A landscape with many peaks, sampled at points; each row gives a point and its height.
From any point a climber steps to the highest of the 3 points nearest to it. It stops when none of these is higher. Distance is the straight distance between rows; heights are no part of it.
K185 h=4.26: [114  88 152 160 131 145 177 128 162]
K190 h=4.79: [115  79 169 133 114 140 178 138 147]
K211 h=7.17: [104 148 104 169 179 128 135 117 206]
K340 h=4.15: [115  94 144 167 136 143 173 124 164]
K617 h=6.34: [152 148 146  60  93 105  72 148  70]
K140 h=7.60: [144 153  91 104 108 128  98 115  61]
K472 h=0.24: [122  78 197 101 102 130 168 153 144]
K46 h=6.55: [130 129 108 139 124 136 133 114 107]
K152 h=6.98: [126 190  53 159 171 118  92 100 145]
K292 h=5.06: [124 134 102 168 147 135 130 113 143]
K630 h=2.14: [117 124 112 171 153 138 144 114 157]
K458 h=7.27: [145 142 135  74  94 122  91 137  75]
K116 h=7.34: [139 136 107 117 111 132 119 117  86]
K296 h=6.58: [132 120 118 131 119 138 138 122 105]
K151 h=6.51: [157 157 135  57  91 111  66 144  59]
K96 h=3.02: [144 111 192  72  99 109 108 164 109]
K784 h=7.68: [150 157 107  78  94 120  84 127  54]
K384 h=4.87: [118  90 158 134 115 143 171 136 140]
K90 h=0.23: [137  82 224  84 102 112 147 171 145]
K318 h=7.88: [106 173  77 162 178 123 112 107 182]
K705 h=6.52: [132 115 131 117 109 135 136 127 104]
K133 h=8.08: [142 141 118  97 104 130 107 125  72]
K778 h=8.36: [ 92 120 132 184 177 135 160 127 229]
K689 h=0.10: [126  84 201  88 101 122 151 160 137]
K881 h=5.64: [126 125 112 155 135 140 138 117 124]
K428 h=0.39: [141  93 208  77 101 113 131 167 128]
K186 h=7.49: [125 180  65 162 172 121  99 102 151]
K123 h=6.94: [135 135 109 126 118 133 127 119  94]
K263 h=6.93: [140 146  94 123 115 133 111 114  80]
K266 h=6.50: [132 138  96 146 130 136 125 110 105]
K601 h=6.32: [125 112 126 143 124 139 143 119 123]
K802 h=4.18: [120 105 131 151 131 139 157 124 139]
K36 h=1.72: [133 103 186  82  98 118 131 156 115]
K812 h=6.78: [134 125 122 112 109 135 130 126  91]
K752 h=6.36: [146 130 164  66  95 112  97 153  88]
K43 h=5.83: [145 121 169  72  97 112 110 153  96]
K291 h=4.01: [116  98 139 162 131 142 165 124 152]
K733 h=4.45: [116  86 156 150 125 144 174 130 148]
K954 h=7.79: [101 173  82 161 181 122 117 113 195]
K278 h=1.39: [147 107 208  74  99 105 107 168 119]
K98 h=5.65: [135 110 156  95 102 127 138 144 106]
K859 h=6.54: [112 197  53 148 180 117  94 101 174]
K269 h=7.33: [130 172  70 163 162 123 102 104 135]
K698 h=4.73: [122 116 122 160 138 138 147 118 137]
K218 h=3.95: [118 107 132 173 141 143 162 122 159]
K694 h=8.43: [130 101 169  92 102 128 144 149 117]
K676 h=6.72: [153 140 157  64  96 108  85 155  77]
K259 h=7.52: [150 148 122  73  96 117  87 135  64]
K164 h=7.82: [145 149 109  90 101 126  98 125  60]
K913 h=0.05: [140  98 200  78 100 111 128 164 125]
K855 h=1.60: [126  88 177 104 103 133 159 148 133]
K972 h=6.99: [105 130 113 178 167 132 144 116 194]
K142 h=8.62: [110 149  96 173 170 127 128 113 184]
K261 h=7.08: [137 172  60 161 151 125  96  98 108]
K55 h=6.46: [139 156  74 133 124 130 103 106  75]
K362 h=5.78: [141 118 157  79  96 120 114 147  95]
K231 h=6.68: [137 144  88 140 126 133 116 110  92]
K345 h=7.06: [127 148  90 164 150 132 121 108 136]
K942 h=7.86: [104 115 126 185 164 136 158 121 194]
K748 h=7.78: [110 183  69 157 182 122 106 105 179]
K934 h=5.75: [121  94 152 126 112 138 158 134 125]
K602 h=7.28: [131 161  72 162 153 125 110 102 128]
K414 h=8.22: [104 156  94 171 176 127 128 117 199]
K662 h=7.10: [103 101 144 187 165 141 172 128 207]
K642 h=6.29: [126 104 147 118 112 137 150 130 116]
K655 h=4.17: [121 110 129 165 137 140 159 121 147]
K866 h=8.17: [116 160  84 169 171 124 118 106 168]
K375 h=0.25: [135  86 212  81 102 115 142 168 142]
K594 h=6.53: [136 152  84 152 139 133 115 108 105]

Where does a climber stop that starts at each point below?
K278 => K133
K642 => K116
K594 => K142
K362 => K133
K733 => K116
K784 => K133
K186 => K142
K954 => K142
K458 => K133

Call two points neighbours if one is among the 3 nearest of the other. Go from one point of each pair to the other, from neighbour to neighbour, staying as high as possible. Name the lowest point that can't be avoided.
K694, K142 => K98
K116, K142 => K594
K778, K142 => K972
